Each row is a point on a tangle of strands that fork, close into loops and nearly touch. The rows are in no order.
(in the rows, 128 means zero)
Points whose rows are less than 108 apart are linked; no others are. Some points are linked to none.
pev: [147  81  93 114 177 197 168 146  95 176 113 105 115 126 109  92 132 159
  96 112 162  89 146 150  99]
popu: [146 185 138 189 134 120 150 119 168 114 134 126 123 128 153  66 126  39
 155  76 147 134 124 139 105]
bip: [103 203 175 173  91 116 129 104 159  83 151 178 120  94 142 137  88  70
 165 121 147 199 147  82  96]
fiso: [134 125 104 119 143 128 154 175  88 149 173 169 139 118 121 143 129 199
 112 159 152 136 126 123 154]
guri: [131  97  76  80 150 137 153  68  71 130 128 164 124 131  44 108 169 122
 122 156  80  94 110 133 158]
tuvuf: [177 122 159  83 103  79  85 142 141 102 129 130 135 149 162 123 146 143
 138 154  99 145 123 118 153]
zeris: [141 134  38  95 148 174 203  70  61 161  73 107 103 180  48  83 156 127
  94 142 107  71 159 129 153]
zitas: [ 98 109 125 163 137 164 122 112 179 147 178 109 148  76  83 147 136 171
 151 108 128 126 118 134  94]
Vomug: [149 112 156 145 132 119 100 139 147 108 113  95 137  92  99 153 139 106
 123 108  84 139 131 128 139]
bipat: [127 193 153 158 121 149 151 145 106 109 136 116  78 130 203 143 102  99
 150 115 100 134  76 145 123]
bev: [124 112 108  82 143 113 168 154  65 133  88 130 137 184 145  62  89 136
 133 156 184 108 156  92 121]
zag: [128 120  55 117 166 143 217 139  71 160  93 126 145 146 102  80  97 162
 103 149 196  76 159 113 136]
mego: [149  91 136 111 139 125 104  81 161 123 108 105 141 118  81 109 175  72
 113 136  68  84 121 118 116]
Novaz: [ 99  63  91 107 154 107 153 139 115 128 122 163 130 125  78  78 125 143
 114 181 132 137 141 100 193]
Rokuf: [126 184 212 128  56 124  90  91 112 104 136 149 132 119 169 188  89 101
 141 142 106 194 143 102 123]
zatiz: [133 107  70  69 155 182 167 111 107 161 119 113 112 169  84  92 146 156
 147 160 141  46 135 107 128]
letid: [129  87  74  97 159 133 154  80  65 129  90 126 125 150  69  86 177 120
 121 151  73  81 143 147 130]
Zegal: [111 106 123 150 144 183 147 161 138 169 127 103  97 170 156 103 117 124
 123 115 131  92 130 123 123]
zafos: [121 164 100 187 161 126 144 118 159 113 143 103  96 104 138 115 150  83
 146  82 113 106  91 165 118]
vavo: [103 167 156 175  77  87  87  98 196  77 137 140 118 118 141 162 121 132
 146 100 140 197 168 128 126]
firo: [127 118 124 100 103  78  90 140 111 112 129 146 181 140 111 143 110 162
  89 152 133 176 158 137 195]
Kov: [125 119  97 103 124 104 102 141 109 105 152 138 146 116  76 148 131 180
  97 157 127 170 130 162 202]
fafi: [158 113 149  94 160 150 123 163 105 140 119  95 108 163 126  80 150 123
 143 116 153 100 148 137 115]
fufi: [139 120 143 119 121 110 125 147 105 177 143 123 134 144 176 107 123 104
 145  96  94 140  97 111 147]
Levu: [122  97 151 112 103  94  79 122 147 124  90 134 152 100 117 186 116 132
  72 105 133 173 168 106 108]
pudog: [ 99 102 132 127 121 118  91 148 119  90 119 129 135 130 129 162  96 171
 148 153 119 160 127 149 144]
gerid: [183  74 127 109 132 118 139 130 138 144  80 121 130 161 160  58 153  95
 130 138  92 112 140 146 150]
Sote: [141  94 139  73 107  72 126 148 116 122 103 136 155 151 152  94 107 137
 118 185 115 170 111  58 151]
nuku: [126 144  80 135 150 162 145 126 114 156 134  71 115 176 128 112 163 142
 126 119 133  60 118 170 104]
Vakog: [ 76 196 156 185 107 139 120 125 191 106 187 125 111  94 121 176 125 183
 121 109 144 191 117 147 136]
Pip: [115 122 161 119 113 121 118 174 107 143 149 159 130 161 164 131 116 147
 103 179 116 146 130  74 167]
Nad: [ 85  66  80 113 162 134 167 121 113 158 119 152 130 144  84  80 144 149
 116 177 115  90 145 105 166]
lifil: [132 162 165 168 110  91  92 113 192  76 135 137 126  99 126 142 124 102
 168  99 128 172 142 144 132]
sokek: [149 155 186 165  87 113 153 133 163 130  85 125 112 150 200 100 125  58
 154 112 114 138 112 132 110]
Nilo: [132 114  65 114 154 163 216 159  99 160 170 141 145 112 100 120 142 191
 115 180 166 116  77 168 144]
Tapaf: [146 155 157 120  26  90  72 102 184  87 114  93 161 145 143 151 109 122
  79 101 131 200 166 150 154]
Zok: [106  96 100  76 131 104 115 145 108 151 145 130 146 126  91 140 108 169
 106 158 133 143 113  68 154]
luzo: [130 157 148 161 127 110  91 121 122  95 169 149 100 109 197 160 130 146
 134 123  95 160 106 140 120]
gav: [110 119 126 130 108 154  95 144 148 146 181 164 142 107 121 182 107 185
  95 139 149 145 120 122 155]
gur: [116  93 120 137 164 119 125 136 114 143 126 123 135 124  95 131 192 160
 104 145  95  90 147 157 125]
navu: [191 129 166 136 103 121 138 138 142 131  91 110 111 163 203  77 133  70
 138 117 113 134 105 142 109]
gaf: [175  99 119  80 123  81 101 121 154 109 121 147 129 151 124 105 169 140
 144 183  94 108 134 119 184]
dib: [114  89 148 119 157 133 115 101 156 153 100 101 150  96  99 107 130  88
 129  84 124 112 147 108  85]
laz: [121 208 141 211 133 159 174 145 119 108 150 113  82 117 170 137 132 104
 126  97 144 121 116 140  60]
rireg: [111 110  73 128 155 124 131 127 121 145 162 157 110 134 153 130 153 153
 145 137 114  94  91 170 156]
kib: [103 118 145 120 132 122 120 127 181 162 122 109 136 162 140 113 167  97
 140 130 116  80 120 114 131]
mereb: [122 124 137 103 134  99 120 159 126 140 116 123 160 179 147 122 148 126
 138 165 122  85 116 116 140]
sab: [149 113 151 156 136 153 122 159 139 127 142 150  97  84 103 180 147 173
 131 105 155 151 150 167 118]
Riz: [129 137 139 198 127  99 143 117 194 118 110 144 129  90 127 101 130  82
 172  94 122 156 181  93  99]
sapim: [125 163 145 156 133 125 133 152 136 133 158 138 111 100 141 189 148 126
 117 106 138 122  98 115  88]
vonez: [135  94 136 103 133 138  98 117 152 112 102 130 128 108  51 174 177 159
  98 157  98 101 183 131 149]
dasi: [129 137  91 127 128 163 138 136  90 164  78  97 149 200 161 110  71 114
 110 115 155  81 130 133 115]
fakil: [133 143 111  97  67 103  68  82 194 105 127  76 128 133  70 175 152 130
 105  96  97 158 143 139 187]
lipat: [107 111 113 107 156 113 127 144 105 127 144 142 143 115  74 135 157 149
 118 150 121 146 101 170 182]
dil: [137  89  85  78 138  57 142 114  96 117  99 149 145 111  69 123 139 182
 119 160 125 145 183  82 178]
Mek: [120 205 201 155  96 158 135  90  86 109 160 136  91 116 198 140  98  68
 178 130 110 163 115 114  95]
mut: [ 99 199 194 164  72 149 102 101 103 107 165 126 116 100 146 201  89 127
 140 124 114 201 150  93 108]
lut: [115 105 111 130 107 139  72  96 173  94 139 110 133 116  62 179 153 174
  96 145 102 121 171 164 167]
Dat: [109 174 106 140 146 155 143 139  90 136 148 109 106 149 193 119  92 117
 138 108 112 113  52 160 136]
Datus: [141 107  89 113 152  80 137 158  79  93 123 119 124 134 126 108 132 152
 123 172  99 142 103 112 156]
tumib: [163 124  83  91 149 143 132 139  85 135 133 127  88 159 162 107 115 110
 129 106 161 106  88 143 104]
Votar: [119 130 135 124  89 108  98 146  87  95 116 142 137 127 155 179  79 162
 124 154  97 187 124 122 173]
mota: [121 124 192 105  91 137 103 128  77 119 129 167 143 147 178 139  73 105
 147 157 119 171 113 107 130]
gan: [132 158 138 115 106 139  80 140 164 100 157  99 125 105  87 202 118 153
  96 113 140 154 109 118 140]
nim: [152 142  21 118 152 162 180  90  83 167  78  97 116 200  70  99 139 133
  84 137 136  77 142 164 162]
Konu: [128 128 107 127 117 134 146 141 100 175  71 117 159 200 182 106  95  80
 110 119 129  92 113 128 140]
musem: [143 101 140  99 153 107 143 130 133 164  50 128 119 131 141 132 179  96
 114  95 142  89 158 125 107]
fitif: [124 118 168 134  84  86  74  88 224 100 111 108 160 124  95 150 154 108
 123 126 107 154 163 125 140]
ker: [145 205 166 167 105 128 155 126 123 121 111 115 100 151 217 123 114  59
 154 106 102 127  86 143 129]
vol: [111 103 114 131 166 160 134  93 130 176  89  90 136 137 109  87 142  94
 114  72 140  82 154 140  86]
ritig: [162 143 200 109  65 123  89 110 113 100 117 153 142 121 180 161  83  96
 141 144 110 172 127  99 106]
letag: [125 211 156 201 135 141 157 146 136  86 147 115  81  94 169 150 112 100
 158 104 106 140 104 116 103]
Riba: [158 112 135 108 140 129 123 178  70 128 133 161 131 111 116 154 116 178
 101 138 147 152 151 113 132]
Voluf: [108 120 132 151 160 155 111 139 147 108 141  93 132 141 121 115 138 110
 111 149 128  77 102 147  92]
beke: [130 148 135 134 132 169 143 157  75 151 141 157 143 120 151 158  89 130
 145 110 170 109  95 163 108]
vate: [129 185  76 199 147 157 147 103 154 143 116  51 113 162 114 105 128 100
 125  71 152  96 144 170  83]
Bomut: [120  95  70 120 146 191 211 140 112 177 143 112 136 122 103 120 146 175
 129 151 149 105  78 188 114]
Rufa: [105 166 158 140  73 153  88 143 119  94 160 111 120 126 140 194  87 175
  77 120 125 201 141 135 157]
nesu: [109 154  87 120 150 145 134 154  77 120 147 111 140 162 172  84  87 130
 125 153 132 105  74 145 139]
vages: [134  86 134  77 126  60 153 144 107 150  88 141 166 156 148  63 130 129
 106 179 126 139 146  65 147]
Vefuf: [122 193 163 170 101  76 118  98 183  76 130 125 124 104 203 130 126 103
 169 124  86 162  89 112 113]
rase: [124 110 109 144 153 138 119  79 150 130 129 118 123 110  83 121 175  76
 118 115  78  83 109 148 108]
bafa: [ 93 120 141 122 146 113 121 163 106 156 151 140 143 124 108 139 146 145
 127 114 133 154  96 160 154]
Paz: [140  85 104 101 135  93  83 101 140 138 136 149 141 121 140 129 142 119
 151 113 101 125 116 137 138]
muriv: [121 155 158 150 124 141 138 144 167 150 143 126  76 163 184 127 149  88
 139 106 139 107 112  99 103]
pav: [134  97 117  90 166 172 122 137 132 112 162 144 106 128  82 106 141 150
 124 168 154  88 108 155 134]
toze: [162 165 194 170 115 135 110 131 140  94 145 132 134  95 151 112  95  52
 125 107 118 172 126 111  99]
gov: [124  77 115 121 154 182 161 140 134 179 139 129 123  97  69 139 159 176
 147 117 116 101 128 155 143]
dinur: [122 205 148 189 119 131 150 129 152  96 153 158 124  94 131  91  91  62
 171  98 151 173 137  75  84]
pusu: [112 151 154 144 118 163 150 152  50 141 120 156 129 145 177 140  81  89
 126 132 142 125 111 159 124]
mab: [149 132  67  90 154 170 174 128  98 153 148 119 135 156  93 103 151 182
 135 170 163  43 129 140 120]
Lesop: [114 203 198 156  94 138 133  95 122 103 160 172  89 100 169 153 102  57
 159 125 144 185 122 100  96]
sotu: [156  88  91  81 166 138 133 123  98 156 114 143 131 117  89 115 143 111
 120 129 132  81 129 127 143]
tati: [126 110  60  93 171 148 206 134  72 150  75 129 128 137  69 102 137 138
 111 150 161  78 139 151 144]
Mudud: [167 100 129  69 146 100 142 157  95 121  51 130 162 139 121 107 123 100
 131 143 145  98 141 128 140]
kudaz: [104 174 134 201 124 161 136 117 172  95 173 169 115  74 156 160  88 124
 154 115 150 134 112 122  87]
pomak: [141 126 149 111 140 131  81 117 185  88 144 140 114 118  98 151 160  95
 113 151 127 100 106 138 137]
Guv: [154 189 170 196 118 142 146 125 142 106 139 125 120 115 167  82  89  39
 144  87 133 151 132  99  87]
lorif: [119 142 110 146 134 164 165 168  83 153 137 116 127 138 150 146 120 153
 146 107 153 102 100 178 103]
Vone: [161 108 101  98 165 167 143 145  97 170 113  90 121 164 124  72 137 138
  94 109 150  76 166 115 116]
rafe: [104 100 107 141 135 163 101  95 151 112 162 118 131  89  75 161 141 186
 161 138 108 119 120 177 121]
vup: [159  69 145  81 132 102  98  95 154 140  88 119 168 120 110  99 162 111
 116 155  77 106 156 109 137]
Lopod: [137 124 150 141 124 145 128 150 125 166 134 120 104 148 183 118 121  99
 131 100 115 115 112  92 116]
moz: [142  83 103  82 150  81 167 132  98 170  79 143 157 160 146  50 146 112
  89 147 131 110 156  88 150]
rupor: [173 103 194 111 103  78  96 114 176 138  99 113 154 122 150  96 162 120
 160 112 116 150 157 129 101]
lera: [119  72  89  74 122 115  77  95 121 124 109 137 151 110  68 153 113 172
 145 127 113 146 147 129 159]
Tolu: [ 98 153 164 157 112 133 128 141 132 138 159 129  99  96 136 186 123 139
 135 100 143 171 115  94  76]
Legem: [106  86  56 111 165 123 207 100  89 144 126 157 135 110  57  87 143 182
 117 185 146  83 152 103 145]
dut: [102 123 137 130 122 147 157 174  75 146 151 175 112 150 169 136  91 159
 112 178 125 155 111  82 153]
vusun: [112 148 121 124 148 180 156 133 160 145 156 132  95 117 114 145 137 127
 160 114 173  94  65 178 126]
zofar: [127  89 185 107 135 119  95 156 135 129  97 119 153 129 139 121 127 129
  98 144 115 128 156  94 106]
fepe: [134 128  51 121 141 166 161 141  89 165 111 116 126 192 142  87  72 134
 121 125 160  92 118 139 160]
dato: [135 109 126 112 153 119 135 162 126 153 127 137  94 115 128 168 169 138
 103 112 143 115 105 116  91]
nif: [170 110 133 109 137 117 137 165  80 112  60 133 137 141 167 122 107 102
 128 132 132 100 142 130 111]
pid: [123 125 150 131 141 102 118 105 151 153 113 117 152  90 103 127 145  85
 162  58 138 135 150 110  82]
fufuv: [122 151 160 126 128 110  78 118 152 128 160 131 173 127 142 133 118  91
 148 113 135 105  96 127 119]
neze: [113 135 109 147 139 145 145 111 182 174 124 105 105 160 128 130 164  84
 133 100 139  51 131 119 106]
vekab: [ 80 114 122 133 133 171 168 171  83 161 135 149 127 157 164 128  93 147
 103 168 155 110  99 115 113]
kipo: [138 117  80 116 145 153 211 168  75 165 167 157 143 122 123 113 117 191
 107 164 188 119 103 128 123]
Mem: [120 105 111 171 162 169 151 127 129 173 128 100 121 107 127 106 127 122
 119  74 147 101 143 147  60]
dasik: [128 222 162 169  42  82 111  90 187  62 134 148 112 117 144 157 116 110
 134 109 147 225 188  99 121]
pezir: [ 86 110 160 128 123 102  95 148 133 157 138 144 169 123  98 162 144 160
 111 117 145 154 157 146 143]
Nuzos: [134  99  59 104 169 108 157 135  80 110 152 119 107 139 102  83 139 162
 132 167 118 117 101 125 153]
lapev: [127 139 133  89 135 142  95 158 140 106 151 104 124 107  86 169 116 145
 127 137 132 137  79 113 146]
Fef: [126 138 149 157 121 129 137 121 110 135  83 124 116 165 188 120 112  63
 127  93 160 122 135 150  59]
kal: [137  89  74  72 155 128 133  93  90 136 139 158 134 105  50 129 150 153
 134 157 120 101 129 129 149]
vapod: [ 80 196 110 179  96 104 104  97 211  71 169 126 107  99 108 165 121 169
 145  93 152 195 154 135 133]
lan: [143 103 129 133 156 155 141 170  89 125  77 137 140 116 147 145  99 131
 120 135 143  77 151 141  97]
Tete: [123  95  67  66 164 153 170 102  97 162  80 113 133 171  93  51 121 139
 126 149 151  71 164  88 137]
vit: [140 117 168 101  89 120 136 141  81 134  86 137 149 169 193 100  84  98
 158 158 113 146 110 105 118]
terot: [116 104  73 100  85 150  86 100 156  92 140  90 124 124  57 183 125 181
  56 122 125 150 157 156 179]
Tafum: [173 113 177  94  91  66  79 111 182 133 129 128 156 139 146 112 175 120
 138 135 107 157 133 130 137]
Zer: [113 173 159 163  62 130  89 124 150  95 155 100 110 129 134 182 112 141
  62  86 120 218 162 131 148]
kekuv: [112 143 124 160 131 136 149 131 199 152 138 125  90 122 139 146 151  87
 150  94 147  91 112  89  90]
duze: [139  99 164 108 102  72  91 117 117 129  88 155 145 113 166 175 124 123
 123 113 121 174 143 113 100]
lelit: [130  90 113  86 161 129 141 141 120 174  97 132 111 114 116 142 155 121
 106 112 141  90 126 109 104]
nimev: [117 166 103 147 146 186 157 122 176 136 143 100  88 145 116 122 129  96
 137  95 183  83  78 168 101]
denam: [ 84 183 184 177  87 133 118 125 145 115 166 136 103 110 142 186 108 146
 161 114 142 184 153  86  86]
totur: [159 119 158 141 125 144 124 167  84 137 150 166 104  97 142 187 126 169
 100 118 141 167 153 141 123]
Mogo: [119 114 104 118 142 177 161 149 146 163 164 122 118 108  86 159 154 199
 159 144 118 107  91 153 163]
Lop: [105 147 125 185 139 162 114 119 191 104 173 130 105  91 149 133 104 131
 163 116 129 115 111 118  89]
ros: [127 102 112  95 149 128 159 143 112 189  52 119 144 176 163  85 125  94
  77 121 140  89 151 103 137]
veg: [ 95 176 148 130 131 153 122 161 138 111 174 137 107 102 141 182 119 182
 110 150 127 155  66 148 162]
zisuk: [ 95 133  99 141 150 176 160 110 122 157 142  77 132 141  80 117 165 143
 136 122 127  68  97 174  90]
tiz: [149 131 123 111 131  92 131 170  81  87 116 134 132 140 166 126 107 118
 120 165 103 140  90 123 154]
somad: [120 142 177 139  83 107  73 128 158 119 150 136 149 135 164 160 118 128
 103 133 112 177 128 112 152]
mir: [ 92 111 108 136 154 170 131  98 127 123 154 100 131 113  74 121 159 146
 161 138 108  80  98 184 114]
migem: [ 91 102 134 124 144 163 147 185 119 158 137 124 119 158 123 117 118 158
 133 153 140 109 105 115 147]
dasu: [140 146  35 120 159 154 190 132  72 160 102 108 122 178  93 110 148 147
  94 143 163  76 127 185 151]
luk: [136 129 178 140  56  63  84  99 205  96  96 113 169 118 127 151 134 110
  99 113 124 197 147 131 120]
ver: [128 159 144 145 141 134  90 107 220  80 171 130  95 101 103 144 157 114
 147 123 123 117 108 130 145]
bom: [137 118 109 113 138 105 112 116 119 160 144 124 155 146 142  90 152  93
 149 114  90 105  90 147 170]
vube: [154 107  88  93 149 124 157 156 101 136 175 152 136 105  64 117 130 213
 115 171 169 131 149 105 158]
zit: [134 109  72  88 161 134 184 138  85 146  93 123 131 166 117  69  90 151
 127 157 184  71 162  74 132]
Natil: [114  93 104 111 164 148 153 100  97 139  96 111 119 134  69 119 200 136
 123 145  86  70 143 155 109]
goli: [131 134 161 155 102 111 130 115  97 140  94 153 126 127 199 153 106  74
 146 100 114 139 130 122  69]
relun: [162 109 100  78 148  58 154 137  72 117  86 140 173 127  97  84 136 126
 137 159 130 110 151 123 162]
togup: [101 185 142 169 116 161 118 131 166  99 176 125 111  77 141 194 102 185
 121 125 124 163  88 147 125]
pofet: [116 144  99 119  82 146  72 110 172  87 154  91 122 113  86 195 112 163
  55 107 148 165 134 153 150]
sen: [138 162 130 141 124 124 138 128 118 132 107 122 126 174 176 122 117  77
 157  85 155 101 110 173 103]
Lor: [129 171 131 159 143 110 130 123 139 107 139 118 114 131 153 113 144  73
 157  86 140 123  96 166 103]
Lili: [154 127 167 168 100  74 106 102 208  91 115 144 135  89 128  97 136  89
 169  99 129 188 159 122 103]
rilu: [114  80 122  92 120 114  73 125 132  97 103 128 140 123 100 173 107 184
 142 134 137 146 159 137 129]
dapo: [147 120 141  95  66  85  74  83 189  94  91  99 158 122  79 159 153 119
 129 123  90 155 141 145 170]
tavif: [145 119 160 127 108  93 114  99 164 149 114  95 171 141 152  65 152  84
 170 100 107 119 124 136  98]
rutom: [ 74 124 156 159 105 112  79 122 174 136 143 118 158 119  96 172 142 164
 123 110 137 155 176 132 123]
sules: [130 112 151  93 121 114 150 154  45 128 100 154 153 164 163  85  77 123
 138 166 145 143 146  83 127]
dev: [150  91 127  87 127  91 118 156  94 118  96 163 136 120 109 138 120 184
 116 149 143 150 189  87 161]
pup: [137  85 139  86 148 150  86 119 161 105 154 146 116 132  78 112 163 130
 111 162 130 103 132 137 146]
gosaf: [122 129 117 141 140 118 110 135 119 114 153 153 105 131 186 139 129 157
 150 129 108 118  95 157 135]
motif: [140 106 163 131 151 137 115 148 129 138 118 118 110 132 129 105 139 126
 165  90 146 119 166 144 103]
dunog: [161 126 208 147  91  88 116 118 173 110  94 135 143 123 157  96 134  93
 179 110 135 169 164 129  86]
lek: [104 132 108 134 148 180 159 134 165 142 183 124 101 100 128 146 153 171
 154 128 134 115  56 179 137]
baliz: [125 154 118  93 139 128 118 164 126  93 151 135 103 117 114 181 128 175
 127 159 134 138  73 136 170]
Valo: [152 168 174 173 133 147  98 133 148 102 166 160 130  89 152 144 100  79
 116 106 122 146 108 141 147]
kovi: [132 198 172 175  54 142  95  98 131  95 171 117 107  99 145 191  94 124
  90 101 104 218 169  98 124]
Gab: [113  70 127  77 145 106 114 109 123 129 123 147 156 138  66  75 149 125
 110 171 111 151 141 119 184]
Poze: [159 196 208 167  42  91 102  99 161  93 128 132 146 103 151 145 112 102
 140 106 119 231 177 110 115]
Gop: [101 135 113 174 147 181 141 122 170 135 174 105 136  93 122 136 111 143
 156 107 134 100  90 142  72]
Kun: [121  68 159  86 153 115 114 130 138 145  71 121 163 126 109 102 150 130
 121 139 115 114 178 103 139]
vela: [136 187 154 182 109  90 110  86 150  73 151 154  99  95 205 150 118 107
 156 108  99 173 116 121  93]
Sime: [115 125 110 198 146 113 132 100 189 119 133 130 134  99 113  87 141  76
 160  90 117 116 159 121  91]
gof: [110 101 158 152 143 140  95 142 147 106 126 109 142 131 137 114 118 115
 109 147 115 107 129 113  91]
Bebu: [123 110  52  96 154 120 145 111  94 149 147 129 111 167 131  90 163 144
 137 147 115  79  97 142 152]
roko: [139 169 154 153 112  76 111  95 199  98 140 115 134 112 181  89 141  79
 157 117  90 153  75 130 112]
pilu: [ 79 141 141 180 118 132  99 114 207 130 168 125 150  92  90 165 124 153
 147 105 134 140 153 107 112]
namet: [127 168 147 118  98 134 105 143  72 115 156 144 128 109 166 208  79 157
 134 138 106 167 100 104 143]
fubor: [134  89 127  77 120  99 102 149 134 127 121 114 139 135 108 128 122 133
 100 163 104 158 109  70 167]
buge: [158 123 137 115 128 118 123 166  88 105 103 137 125 122 148 163 104 100
 122 133 115 127  92 119 124]
dopu: [153 101  96  85 166 106 170 149  87 127 151 146 124 110  69  91 122 170
 102 165 183 120 148  77 145]
buzab: [130 153 167 173 100  87 119 109 137 106 119 160 127 111 187 161 123  89
 159 110 126 149 141 115  69]
terop: [ 97  62 135  73 165 138 115 116 125 156  92 141 149 100  68 118 152 167
 113 140 130 124 187 117 144]
tevus: [128 103  58 120 169  60 208 105  76 122 114 149 139 113  80  89 130 153
 138 167 146  86 167  86 162]
Luvan: [119 207 106 207 137 155 163 124 147 129 133  87 107 150 158 113 106  84
 131  79 157 105 120 143  78]
Nagi: [190  90 166 120 109 112 141 161 117 140  74 123 123 159 192  62 136 103
 124 141 103 144 131 135 129]
lub: [137 100  75  86 152  50 165 101  81 109 110 138 155 125  69  86 137 142
 141 174 118 112 149  84 170]
ditif: [122 128 112 187 159 127 142 108 160 122 135 106 120  82  92 125 166  86
 139  91 103 101 128 153 102]
kavav: [ 95 154 182 147 105 174 123 128  61 139 161 160 115 136 192 146  76 112
 144 158 114 150 116 123 132]
pesa: [149 191 213 178  49  92 134  87 142 107 125 146 146 102 182 116 117  75
 177 130 102 217 148 111  96]
turaz: [139 129  75 104 144 117 133 119 121 146 120 106 119 181 163  80 143  91
 124 130 100  96  76 139 158]
peva: [131 117 130 109  64 100  65 114 157  99 102  98 150 133 120 181 114 150
  72 102 130 178 180 122 136]
gimi: [138 103 161 139 161 138 123 147 137 131 110 127 124  93 103 148 159 156
 145  95 154 109 182 150  92]
Pidi: [114 129  80 119 147 131 172 160  75 134 135 145 125 165 153  74  83 134
 141 154 154 119 100 126 169]
Gorer: [157 141 164 161 148 150 113 173 116 115 166 146 125 110 145 137 124 117
 105 117 120 129 117 157 153]
Pori: [111  70 135 107 160 168 129 115 138 184 118 135 127  84  52 142 163 163
 122 108 125 127 159 130 143]
purom: [ 84 146 194 159 109 166 108 136 103 127 183 170 114 125 169 149  94 133
 121 143 119 182 121 131 150]
Nopin: [131 109  99 145 150 209 166 128 125 191 125  95 117 137 126 108 134 161
 122  84 170  91 146 166  70]
Fes: [129 103  76  91 133  81 121 126 135 107 133 163 128 137 102 148 158 171
 132 183 109 110 132 116 192]
Ritas: [146  79 130 102 129  78 104 113 125 146  95 152 134 114 157 137 140 104
 147  94 118 140 123 135 108]
gukad: [120 142 106 111  75 103  86 138  98  93 141 128 156 143 141 159  73 188
 102 145 114 195 141 127 203]
naz: [162 151  80 165 151 162 139 110 135 152 111  58 105 162 123 113 143 102
 126  74 122  72 137 167 101]
Debuz: [139 104 100 125 160 186 127 145 142 109 152 125 109 139 123 109 126 132
 111 163 145  62 101 155 120]

A fork is a point with three links, a tip a point with one. Leave the first point through the second and follow the links. Name the first fork or tip that comes.
laz; Luvan: zitas
lut; terot: vavo
sab; gimi: pid
duze; Levu: fakil
ros; Konu: bipat
luk; Tapaf: bom
pid; dib: Riba

A piece is all that can be reached along the links. How many separate loops has the piece of each point below (a circle has one, a figure eight two, a Y none), and how many tips (points with one link)?
vit: loops 0, tips 7
neze: loops 0, tips 17
naz: loops 0, tips 5

Name the points in between on the shortest way along the links from the first point to the second, in order.
nim; mota: dasu tati zag zit bev sules vit
ker; bafa: bipat letag laz Luvan vate naz nuku zisuk mir rafe zitas pilu rutom pezir
popu; tiz: Lor sen Fef goli buzab vela luzo gosaf rireg Bebu Nuzos Datus
nimev; turaz: vusun lek Mogo gov Pori terop Kun vup mego rase ditif zafos Lor sen Fef goli buzab vela luzo gosaf rireg Bebu
guri; kavav: kal sotu lelit dato sapim Tolu denam mut Rokuf ritig mota
